Each scene shows the same named points in several views. A view is turned or mirrored, shifted and resized as a whole, has a little noise and may leave points out.

Scene 1
View 1
med: [ 26.5  -9.2   3.8  -6.8  -4.8   2.4 -19.6  12.2 -10.1  11.5 -19.9  31.9
 -30.1 -18.7   9.1  47.0  -1.6  -6.0  26.1 -24.4]
Vizev: [ 10.1  14.6   8.4 -13.0   7.4  -1.5  -1.7   8.6   2.5   7.6  -5.2  -1.7
   5.4   2.8  15.1   2.2   1.5  -9.0   1.9   6.4]
digab: [  7.7   0.3  15.0  -1.9   5.3  -2.0  -1.8  20.9  -3.7  -1.6 -15.7   2.2
   6.3  -4.0  -5.4  11.4  -8.5 -18.8   3.6  -0.9]
kolu: [  4.9  -0.3   7.1   5.4  -2.9   3.3 -10.7  14.7  -7.3  -0.7 -16.5   8.9
  -3.8  -7.3  -3.4  29.9 -11.7 -15.6  17.4  -3.8]
fimi: [ -7.0  -2.5   5.3  -5.0 -13.5   2.2 -13.7 -12.1  -5.2   4.9 -14.5   6.0
   1.0   9.1   8.2  25.2  13.7   2.2  14.6   6.3]
ropa: [-10.4  -9.2  10.7  -1.3 -12.5  -0.9 -10.7  -3.9  -6.6  -1.2 -19.1   3.2
   9.0   8.2  -4.7  20.3  11.0  -3.9   9.0   6.1]
fuv: [ 27.2  14.1   8.6 -28.3  15.5  -5.4   0.0  12.9   3.8  14.0  -3.6   6.9
  -3.9  -3.1  24.2  -2.9   6.7  -8.5  -2.4  -1.9]
Bera: [ 14.6  13.7  12.9  -8.6  13.5  -2.8   2.2  24.1   1.6   2.0  -8.8  -1.8
   7.2  -4.5   5.6  -0.1  -9.3 -19.7  -0.4   3.1]
Gaz: [ 20.2  11.7   3.5  -9.4   6.4   1.8  -8.5  14.5  -1.7   9.9  -7.8  10.6
 -11.2  -8.2  16.9  20.6  -6.7 -10.8  13.2  -5.2]
Buk: [  8.7   8.9  15.6 -18.9  11.8  -7.2   2.8  10.9   3.9   4.2  -8.8  -3.3
  13.1   5.0   7.0  -9.6   7.5 -10.8  -8.8   7.0]
ger: [ -8.5 -20.1  17.5   7.6  -9.4  -2.2 -10.8  10.4  -9.5  -8.9 -27.3   6.5
  10.2  -0.9 -21.7  25.1   0.2 -13.6   8.1  -0.9]
Rara: [  3.0   5.0   6.9  -6.2  -2.1   1.4  -8.8   3.0  -2.1   4.7 -11.9   4.0
   1.7   2.6   8.1  16.8   3.0  -6.3  10.5   4.2]
Febu: [ -5.8  -5.7  13.0   0.6  -7.7   0.1  -8.7   4.0  -5.8  -2.2 -18.4   2.3
   7.8   4.2  -6.7  19.2   2.8  -9.3   7.7   4.1]
zuzi: [  8.8  14.2   6.3  -3.6   5.1   2.8  -3.5  14.0  -0.6   5.0  -7.1  -0.6
  -0.2  -2.4  12.3  12.7  -8.8 -13.2  10.2   4.1]
vefeb: [ -7.1  14.0  -1.2   2.5  -7.6   6.8 -10.5  -5.9  -3.1   4.9  -7.1  -2.0
   1.9   8.9  14.8  23.5  -0.2  -3.0  18.1  13.3]
Mozav: [  5.3   6.4   4.9  -3.3  -2.3   3.1  -9.6   4.2  -3.3   5.3 -10.9   6.2
  -3.2  -0.2  10.4  22.5  -0.9  -7.5  15.0   2.3]
Bago: [  7.0  11.0  12.1 -12.6   7.7  -3.0  -0.8   9.8   1.1   4.3  -8.3  -2.8
   9.2   2.7   9.2   0.4   1.1 -11.8  -0.6   7.9]
sud: [  1.7  -1.5  10.1 -17.1  -4.6  -3.1  -8.4  -6.2  -2.0   7.3 -13.3   5.8
   4.9   7.9   9.6  10.9  19.5   0.7   2.8   4.0]
vupor: [  6.1  10.1  11.1  -8.1   7.0  -1.8  -1.2  13.1   0.5   2.7  -9.0  -3.8
   9.0   2.8   6.3   3.8  -2.1 -13.7   1.0   8.5]
View 2
Buk: [ -2.9 -20.5   6.5 -20.8  11.8   4.7  -7.0  -4.0   7.2  -7.8   3.3  19.5
   6.9   3.5  -8.5  -5.9   1.3   5.9  28.7  -3.8]
ger: [ -3.4  -6.5 -17.1 -11.4  11.3   7.2 -15.7 -11.1  -9.2  18.2   7.2  -4.4
  -9.4   8.0  10.7   4.1 -17.4 -24.0 -22.0  -5.9]
Gaz: [ -9.8 -24.1 -17.4  -9.0  26.0  -0.5   1.9  -6.2  17.4  25.1  21.1  -9.4
  18.7   4.5   1.4 -18.4 -16.7   1.2  27.2   3.2]
Rara: [ -3.4 -11.2  -7.4  -8.9   4.3   1.1  10.6  -7.6  10.9  16.2  12.8  -1.5
   0.0   3.2  -4.0  -5.7  -9.1  -9.7   7.2   1.8]
Vizev: [ -1.0 -19.3  -1.8 -18.4  12.3  -2.5   2.6  -3.5  14.1   7.0  10.3   6.2
  11.3   1.7 -10.2 -10.2  -2.2   7.9  28.3  -1.2]
digab: [ -3.4 -17.7 -13.9 -19.6  21.6   2.5 -20.9  -6.6  -0.5  14.9   9.3  -0.1
   7.8   5.9   2.2  -3.4 -10.2  -1.5   7.2  -7.4]
fuv: [-13.7 -31.7   1.3 -13.1  23.8   6.2   3.9  -5.8  18.7  -0.4  12.8  11.6
  21.3   3.0  -4.0 -19.0  -8.8   6.5  47.6   2.3]
ropa: [ -2.0  -3.7  -6.8  -8.5  -2.1   2.9   8.8  -7.8   2.5  14.3   9.7  -1.6
  -8.7   4.6  -1.1   1.0  -9.5 -19.1  -9.3   0.0]
vupor: [ -0.1 -16.6  -4.2 -20.6  13.0  -3.0  -7.9  -5.0   7.5   7.2   8.8   5.3
   6.4   2.8  -8.2  -5.4  -2.3   5.2  18.5  -3.6]
zuzi: [  0.4 -16.5 -13.7 -17.5  17.4  -6.1  -5.9  -3.0  14.3  20.1  16.0  -6.1
  13.2   3.1  -5.0 -10.4  -6.8   6.6  20.7  -3.3]
sud: [ -7.6 -13.6   2.7  -5.4   0.1   6.5  18.7  -8.0  10.7   4.6  10.2   7.5
  -1.1   1.3  -3.4  -6.8  -8.1 -13.5  12.3   3.2]
fimi: [ -5.9  -6.8  -5.7  -1.3  -3.2   0.2  28.8  -7.7  15.4  18.7  15.7  -4.2
  -2.3   1.8  -4.6  -7.0 -12.2 -17.3   5.2   6.6]
vefeb: [  6.6  -3.9 -12.2 -12.8  -2.8 -11.3  18.5  -2.7  18.7  26.6  18.3 -12.0
   2.0  -1.7 -13.3  -6.6  -4.0  -2.6   7.6   2.4]
Bera: [ -0.9 -24.9  -8.2 -24.2  24.7  -0.7 -21.0  -3.5   6.0   8.5   9.0   4.9
  15.9   4.3  -3.9  -8.4  -4.5  12.7  25.2  -7.4]
Febu: [ -1.3  -5.6 -10.5 -12.7   4.8   0.9  -1.9  -7.3   1.4  16.5   9.2  -1.7
  -3.5   4.7   1.1   0.4  -9.9 -12.7  -7.5  -3.6]
med: [-26.7 -28.1 -31.1  10.9  33.9  11.6  10.9 -13.2  15.7  40.3  29.8 -24.0
  18.0   8.5  22.1 -23.9 -41.2 -23.5  12.3   9.7]
View 3
Bera: [ -2.5 -12.9  -5.4  -7.7 -10.9  -7.2  -1.4  11.6   8.5  -6.5 -10.6  -5.8
   6.0  -6.5  -1.2 -25.8  25.4   1.4  -2.9  -1.3]
vupor: [-13.3 -10.5  -2.1  -5.6  -7.0  -4.5   1.6   6.6   2.3  -9.6  -3.1  -0.4
   1.6  -8.1   4.2 -22.1  21.1   1.2  -6.7   5.6]
sud: [-18.9  -0.4  -1.1  -5.9  13.6   2.3   8.5  -4.9  -0.9  -8.3   7.4  12.1
  -3.1  -6.7  12.3  -8.5  19.1  -5.7 -11.2  11.4]
Mozav: [-13.7  -9.6   2.0  -0.9   8.9  -3.6  -0.6   2.6  -7.6  -8.9   6.7  -6.5
   9.2 -14.9  11.4  -9.4  35.0   0.1 -13.6  12.2]
digab: [ -6.3 -13.1   2.0  -3.2  -4.1  -9.8   8.0   4.3   5.4  -2.8  -9.7  -8.4
   7.0  -6.6  -4.9 -20.6  20.4  -1.1  -5.9  -1.4]
vefeb: [-27.6  -9.9   1.6   2.3   2.8  -4.9  -2.2   4.0 -16.3 -16.3  10.9  -0.1
   4.5 -16.1  20.0 -11.8  31.0   6.7 -18.1  22.3]
zuzi: [-10.2 -12.1  -1.7  -4.2  -5.2  -5.8  -5.5  10.5  -2.8 -10.9  -0.6  -8.6
   8.3 -12.6   6.8 -18.1  33.6   3.6  -9.9   7.0]
Bago: [-13.0  -9.1  -6.0  -7.6  -6.6  -3.1   0.1   5.9   3.8 -10.8  -1.6   4.1
  -1.4  -7.4   6.5 -23.2  19.8   0.0  -5.6   5.3]
ropa: [-25.5  -8.6  11.2   6.8  12.3  -7.1  20.0  -8.9  -9.3  -6.9   5.7   0.0
   3.0  -9.6   9.7  -7.7  15.8  -0.9 -16.1  16.1]
kolu: [ -9.4 -16.1   9.8   5.7   9.5 -13.0   6.4   2.4 -10.1  -4.1  -0.8 -21.1
  19.4 -15.8   3.1  -7.8  35.8   2.1 -13.5   8.2]
fimi: [-24.2  -3.1   3.7   0.0  19.5   1.4   6.3  -5.2 -11.1 -10.1  15.3   5.9
   1.6 -12.1  18.8  -3.1  28.1  -2.5 -16.3  18.9]
Vizev: [-12.6  -6.3  -8.3  -9.3  -5.1   0.1  -4.5   7.7   4.5 -12.4   0.3   6.0
  -0.2  -9.0   9.0 -20.7  24.9   0.8  -6.3   7.3]
Gaz: [ -1.5  -9.1  -4.7  -8.0   9.4  -1.5 -11.0  10.2   0.7  -7.7   1.7 -11.3
  13.3 -13.6   8.2 -10.6  44.3  -2.8  -8.1   3.8]
ger: [-17.7 -16.9  20.3  12.5  12.0 -16.1  29.9  -9.9  -9.3   2.2  -4.8 -14.6
  13.3  -9.3  -2.5  -8.5  13.9  -0.8 -14.6   9.0]
Rara: [-19.3  -6.6   3.1  -0.3   9.9  -2.6   7.4  -1.9  -6.4  -8.8   6.3   0.5
   3.8 -10.9  11.3  -9.8  25.9  -0.7 -13.5  13.3]
View 4
kolu: [  4.6  -4.4   2.2  -9.9  10.4  -2.0   0.9   4.9  12.4  -1.3   7.3   4.5
 -14.6   9.8   5.6 -13.4  -9.0  -0.6   2.0  -3.1]
Febu: [  4.2   2.4  -2.4 -11.5  14.7  -0.6   0.4   4.0   6.8  -7.4   9.0   0.7
  -3.1   4.2  -3.6  -7.7   6.0  -2.3   8.9  -2.1]
Gaz: [ -1.1 -10.4  10.5   8.3   9.8   1.2   7.4  -2.8   8.2   5.9  14.4   4.8
 -13.9   3.8  16.7  -5.7  -9.2  -3.1   1.6  -1.0]
Buk: [  2.6  -3.2  -1.2  17.3   7.8   2.9  10.6  -3.3 -11.6  -3.9   8.2 -10.4
  -2.5  -6.5   8.2  -1.6  11.4  -0.4  19.4  -6.9]
ger: [  4.5   5.0 -10.9 -22.0  16.7  -3.7  -1.6   9.9   9.9 -12.4   0.0  -3.3
  -9.2   6.8  -3.2 -20.2   4.0  -3.6   8.8  -1.8]
Vizev: [ 3.1 -4.9  5.7 14.1  7.5  3.5  9.4 -3.4 -4.8  0.4 14.6 -2.0 -4.3 -1.9
  7.0  2.3  3.5  1.7 12.3 -4.9]
ropa: [  1.8   5.4  -1.2 -13.9  17.3  -0.9   0.0   3.3   7.5  -9.7  11.2   1.3
   1.4   3.9  -6.4  -3.8  11.1  -3.8  11.2   3.4]
Rara: [ 0.9 -0.9  4.6 -3.8 15.1  0.3  3.5 -1.0  5.8 -3.3 14.1  2.8 -1.8  2.2
  0.1 -1.1  6.4 -3.0  9.4  1.2]
digab: [  5.8  -3.7  -3.9   0.7   7.8  -0.1   5.0   4.2  -0.6  -4.4   2.6  -6.4
 -12.3   3.6   7.1 -14.5  -2.3   0.9   9.4  -8.5]
vefeb: [ 3.4 -0.3 11.3 -3.9 12.4  1.8  2.4 -0.6  6.2 -1.3 22.1  8.4  2.5  4.6
 -4.6  7.6  3.1  1.5  7.1  2.7]
med: [-12.4 -10.0  11.3  -7.9  23.8  -4.6   2.8  -4.0  30.2   7.0  11.2  12.1
 -22.2   8.3  24.5 -17.2 -13.7 -16.3  -8.4  11.2]
Bago: [ 5.0 -3.4  2.4 11.6  7.4  3.4  8.5 -1.2 -6.9 -2.2 10.9 -5.3 -4.0 -1.7
  5.6 -1.4  5.1  1.8 13.7 -7.0]
fuv: [ -4.3 -11.3   9.2  26.3  10.9   4.7  13.7 -10.0  -4.9   5.2  12.9  -3.9
  -8.9  -6.6  22.6   0.4   3.5  -5.2  12.6  -2.0]
zuzi: [ 6.0 -7.6  7.1  7.5  4.7  1.4  6.7  0.2  0.7  1.0 13.1  1.9 -9.8  5.5
  6.9 -3.4 -5.5  3.8  6.2 -7.0]
Mozav: [ 2.1 -3.6  8.3 -1.8 12.5  0.6  3.4 -0.5  8.9  0.6 15.6  5.5 -6.2  4.7
  4.0 -1.8 -2.1 -1.9  3.8  0.0]
vupor: [ 5.8 -6.0  4.4  9.5  6.5  1.7  6.5 -1.0 -3.5  0.0 12.0 -1.7 -7.0  1.2
  6.6 -2.7  0.1  2.6 10.3 -6.5]
Bera: [  7.2  -8.0   0.6  14.3   3.6   2.2   9.3   0.7  -7.9  -1.0   4.4  -7.7
 -12.2   0.7  12.6  -9.0  -2.7   3.2  11.7 -12.0]
sud: [-3.8  0.1  4.3  1.2 18.9  0.6  5.0 -3.9  4.8 -4.3 14.3  1.2  2.5 -3.7
  3.2  2.6 14.7 -6.8 14.2  5.7]

In a view up to two points have been moved. Name them for each view, in the order of its rows, or write none.
view 1 => fimi, Rara
view 2 => none
view 3 => digab
view 4 => vefeb, vupor

Scene 2
View 1
Peno: [ 7.7 -8.2  1.0  1.5 -7.3 -2.0 -9.5 -6.1  0.3  2.0  1.8 -5.9 -4.2 -7.6
 12.8  7.9  4.1  2.3 -1.2 -2.9]
Ribes: [  5.5   0.7 -16.7 -16.7   1.3  -7.9 -14.9   1.8   1.3   5.4 -18.4  -9.7
  12.6   2.6  -2.9  14.6   6.1   4.5  -5.3   1.7]
ganon: [  6.8  -7.2 -12.1  -2.5  -4.2   2.2 -19.2  -7.1  -5.0  -6.4  -3.9 -11.9
   3.1  -1.4   6.8  16.8   3.1   6.3  -5.8   6.4]
feg: [  5.8  -1.4 -16.6 -10.1   2.0  -9.5  -9.5  -1.0   6.7   0.9 -19.9  -9.5
  11.0  -0.7   2.7   6.9   7.9   0.4   0.3   2.9]
veso: [  4.1  -3.6 -12.2 -11.3   4.3  -6.4   1.3   8.4  11.0   5.2 -27.7  -7.3
   8.0  -4.6   6.9   3.4  15.1   6.7  -8.4  -1.4]
paku: [  7.0  -4.4 -12.9  -4.9  -4.3  -1.4 -21.0  -8.9  -4.6  -4.2  -3.0 -11.1
   5.7   0.6   3.7  16.1   1.7   2.9  -2.0   5.4]
keba: [  7.2  -5.2 -23.1  -1.6   4.3  -6.5 -10.7  -8.4   8.6 -12.9 -20.9 -13.1
  10.5  -1.3   7.4   4.3   8.4  -2.9   4.9  10.1]
pup: [  7.1  -3.1  -7.4  -5.3  -3.9  -7.7 -11.3  -5.8   2.3   3.3  -5.7  -7.0
   4.0  -3.2   5.6   7.9   4.3  -1.0   2.7  -0.7]
voz: [  7.3  -3.5  -3.6  -2.9  -2.5 -12.2  -3.0  -4.3  10.5   5.0  -9.0  -5.1
   2.9  -7.0   9.8  -0.7   7.0  -4.8   6.8  -3.4]
tuf: [  7.7  -2.4  -5.9  -7.0  -8.0  -6.7 -21.0  -8.5  -4.9   4.8   3.3  -7.9
   3.1  -0.3   2.2  14.9  -1.6  -1.4   1.8  -0.4]
susa: [  7.0  -5.6   1.2  -0.1  -3.2 -11.6   4.7  -0.7  13.4   7.7 -10.4  -2.2
  -1.3 -11.3  13.9  -4.9  10.5  -3.3   4.3  -7.7]
rora: [  8.0  -3.7  -0.6  -3.7  -7.0  -9.9 -10.0  -6.1   2.8   8.1  -0.2  -4.5
   0.7  -5.4   7.7   5.7   2.9  -2.2   4.8  -4.6]
View 2
tuf: [ -1.8  -9.6  12.8  16.3  -7.3   6.1   2.5  -6.5 -14.7   2.9   3.3   7.0
  -1.1  11.9  -1.9 -15.2   1.8  15.3 -12.9  -0.3]
feg: [ -4.1 -16.8   3.9   4.9  -0.4   7.8  -6.8 -16.3   3.0   3.5  -0.8  -3.6
 -18.9   1.8  -1.2   3.8   5.8  21.4  -2.2  -4.6]
paku: [ -9.8  -7.9  12.0  16.2  -9.2   9.7   3.2 -14.7  -8.2   2.4   4.0   4.4
  -9.6  10.2  -2.2  -6.8   3.6   9.8 -15.5   3.9]
Peno: [ -6.7   4.0   5.2  18.9   0.5   3.8  -0.3  -3.4 -11.3  -9.8   5.0  11.1
  -0.2   9.0  -1.8 -16.2   7.1  12.9  -3.3   9.3]
susa: [  1.0  -5.9  -6.7  10.1  14.0  -2.3 -11.4   1.7  -2.0 -15.0  -2.4   5.6
  -6.2   0.5  -1.3  -8.9  11.1  30.6  17.2   3.6]
rora: [  0.7  -9.4   4.1  15.5   2.6   0.6  -1.5   1.5 -10.5  -8.4  -1.5   8.4
  -0.5   6.6  -1.8 -14.8   5.0  24.5   2.8   2.6]
veso: [ -1.6  -3.5  -6.1  -2.4  11.6   5.8 -19.3 -17.7  10.0   1.9   3.7  -5.6
 -19.7   0.4   0.2   6.8  10.7  20.8   6.8  -4.6]
keba: [-15.6 -22.3   3.1  14.0  -5.6   9.5   2.6 -18.1   5.6  -6.4  -5.5  -1.7
 -27.5  -1.5  -4.4   7.6   7.3  19.3  -2.7   5.1]
pup: [ -2.0 -10.5   5.4  12.7  -0.5   3.8  -2.9  -6.6  -6.7  -2.9   0.3   3.7
  -7.1   5.9  -3.0  -8.9   5.2  20.5  -2.4   0.8]
voz: [ -0.1 -13.0  -1.1  11.2   6.6   0.0  -5.7  -1.3  -4.3 -10.0  -3.6   4.5
  -7.4   1.5  -2.1  -7.6   7.4  28.3   9.3   0.7]
Ribes: [  0.5 -12.8   7.5   1.2  -3.0   9.3 -10.0 -20.0   0.0  13.7   3.7  -5.1
 -14.8   7.0  -0.1   1.8   3.1  16.3 -10.6 -10.1]
View 3
feg: [ 2.7  7.8 -6.4  5.1  1.1  6.9 -3.4 10.8 15.9  2.3 -2.2 -3.2  1.1 -4.1
 -0.7  6.9 -6.4 14.0 -8.1  1.4]
keba: [ -4.6  17.7 -14.3   8.8   0.2   0.1  -3.0   4.6  20.7  -5.3   0.8 -17.4
   4.2  -3.2  -4.9  12.0  -6.2   8.4 -17.2   0.1]
pup: [  6.0   0.3  -8.4   8.9   1.4   3.4  -6.3  12.0   6.4   6.8  -5.3  -3.3
   2.3   7.3  -3.0   8.0   1.1  10.1 -10.5   5.6]
susa: [  1.7  -1.7 -14.5   5.5  -7.8  -4.8  -4.0  17.1 -12.4  -2.0 -14.0   3.9
   7.8   1.6  -6.1  -7.3  -0.7   7.9 -16.7  -2.8]
tuf: [11.4 -5.2 -5.5 10.8  7.0  7.8 -9.5 10.1 11.4 15.3 -4.0 -3.9 -0.8 15.7
 -2.7 15.3  5.9 10.5 -6.1 13.2]
Ribes: [ 7.0  8.7  1.6  2.8  6.3 13.2 -3.3  6.2 19.4  5.3  4.4 -0.2 -2.4 -8.0
  0.5  8.0 -5.4 20.5 -4.2  5.6]
ganon: [  9.7   6.0  -4.7  11.1  13.0   5.1  -7.0  -1.4  12.2  10.2   7.6 -13.2
  -1.8  12.9  -7.5  18.3  10.7  13.8 -13.9  14.8]
veso: [  1.9  12.8  -2.6  -1.3  -0.4   4.8   2.0   6.6   1.6  -6.3   2.1   3.2
   1.3 -17.0  -3.8  -7.3  -5.2  20.8 -13.7  -3.0]
voz: [  1.2  -0.2 -13.1   7.8  -5.0  -1.1  -5.1  16.4  -1.4   1.1 -11.6   1.0
   5.6   3.4  -3.5   0.0  -2.3   7.1 -12.2  -0.8]
Peno: [  9.2  -4.1 -10.0  10.6   3.1  -0.9  -7.1   7.9  -7.6   8.0  -4.5  -3.7
   3.1  15.0  -8.5   5.8  10.2  10.0 -16.1   9.8]
View 4
rora: [  1.1   3.2  -1.0  -6.3  -9.6  -1.1  -9.9  13.6   2.8  18.8   1.8   5.4
 -14.3 -10.4  -7.5   1.1 -10.3  -1.1  -2.8   9.9]
ganon: [ -7.1 -11.5   6.3  -8.5  -0.7  21.4   0.0   5.3   7.1  17.6   4.8  -4.5
  -0.6 -18.1 -19.2   8.3  -2.8  -1.8  -2.7   6.5]
Peno: [ -3.7   6.7  -1.1  -6.4  -2.3   3.2   0.0  12.1   4.2  18.0  -2.6   2.8
 -13.0 -18.1 -13.1   8.0  -9.0  -0.4  -7.1   9.3]
veso: [ 11.7   7.6 -12.3  -1.9 -23.6  28.3  -3.2  -2.5 -11.3   8.3  -8.5   5.5
   5.2   1.7 -12.3   7.9 -21.4  -6.3   8.6   6.4]
keba: [ 17.4 -12.7   1.3  -9.6 -23.7  22.1  -4.2  -5.7  -9.9  21.8  -0.2  -7.1
   1.2 -17.8 -23.1   0.6  -0.7   1.3   8.6  -1.7]
pup: [  2.9  -2.1   0.0  -6.8 -12.2   7.6  -8.3   9.1   0.5  18.2   2.8   2.3
  -8.5 -10.0 -11.3   1.7  -8.9  -1.6   0.4   8.2]
voz: [ 12.5   8.0  -6.5  -5.1 -19.5   0.7  -7.9   8.0  -6.2  19.1  -4.2   5.1
 -12.7  -9.4 -10.0   0.7 -12.0  -0.1   1.2   6.3]
tuf: [ -7.7 -13.7   9.4  -9.0  -2.2   6.8 -11.6  14.9  10.4  20.1  12.3  -0.5
  -7.7 -13.5 -11.3   0.2  -2.2  -1.5  -3.5   9.7]
paku: [ -4.7 -14.6   7.7  -8.7  -4.0  18.3  -6.1   7.4   7.7  18.5   9.0  -3.5
  -1.2 -15.2 -16.1   3.9  -2.4  -1.7  -0.1   5.9]
View 5
veso: [  4.0 -10.1  -9.2 -16.4 -12.7  -8.3 -12.5  -4.6   9.9  21.1   3.6 -10.4
  -0.4  20.1   1.3  15.0   0.9   7.9  10.5 -11.8]
pup: [  5.1  -5.8 -17.1 -14.8   2.9 -19.2  -7.9  -1.5  -3.4   3.3  -1.4   7.6
   8.4 -13.4  -9.3  13.6  -9.8   0.2  -4.4  -3.1]
ganon: [  6.9  -0.7 -12.3   0.6  10.6 -19.8  -4.1   0.2  14.5   1.5   0.3  14.2
  12.0 -16.8 -24.6  -5.5  -0.4  -3.6  -3.0  -6.5]
voz: [  5.7  -7.8 -17.1 -21.0  -6.1 -24.4  -7.1  -2.3  -5.6   4.3   0.8   5.4
   4.4  -9.0  -4.2  22.1 -16.1   3.3  -1.0  -3.2]
keba: [-11.4  10.4  -3.9  -4.6   0.5 -33.6  -5.3  -0.1   8.2   6.4   9.3 -15.7
  -1.2  -6.7 -13.3   5.7 -11.3   0.1  17.1  -4.1]
feg: [ -5.2  -1.9  -9.0 -10.8   2.5 -13.9 -13.2  -3.3  -0.4  13.6   2.5 -12.0
   2.5  -2.5  -4.4   9.6  -2.9   0.6   8.9  -4.9]
susa: [ 14.2 -14.3 -20.3 -29.4 -22.9 -29.0  -4.0  -3.0  -2.9   5.5   1.2   9.4
   2.1   3.3   0.7  34.1 -21.6   8.6  -1.6  -6.3]
paku: [  2.4   0.7 -13.3  -1.5  15.1 -17.4  -7.0  -1.1   5.7   1.7  -0.8   9.5
  11.8 -22.7 -21.0  -3.7  -1.7  -4.1  -3.1  -4.0]
Peno: [ 17.9  -9.6 -20.0 -14.6  -3.5 -24.8  -1.1   0.1   6.4  -1.8  -2.1  25.7
  11.9 -14.4 -16.9  14.5 -12.3   1.6 -11.4  -5.9]
rora: [ 10.7  -9.9 -21.2 -20.1  -0.5 -20.0  -7.5  -2.2  -8.2   0.4  -3.7  15.2
   9.6 -17.3  -6.3  19.8 -14.5   1.4  -9.9  -2.6]
Ribes: [ -3.6  -5.3  -9.7  -7.4  13.0   1.1 -17.1  -5.5  -0.9  16.2  -0.8  -9.5
   5.7  -3.6  -3.6   1.4   8.0  -1.4   4.0  -6.1]
tuf: [  6.4  -5.8 -18.7  -9.3  16.0 -13.9  -9.1  -2.1  -6.1  -1.2  -5.9  16.3
  14.5 -28.0 -14.6   6.1  -6.2  -4.6 -12.4  -1.2]

In a view up to two points have been moved. Name them for each view, in the order of its rows, or write none.
view 1 => none
view 2 => Peno, rora
view 3 => feg, ganon
view 4 => tuf
view 5 => voz
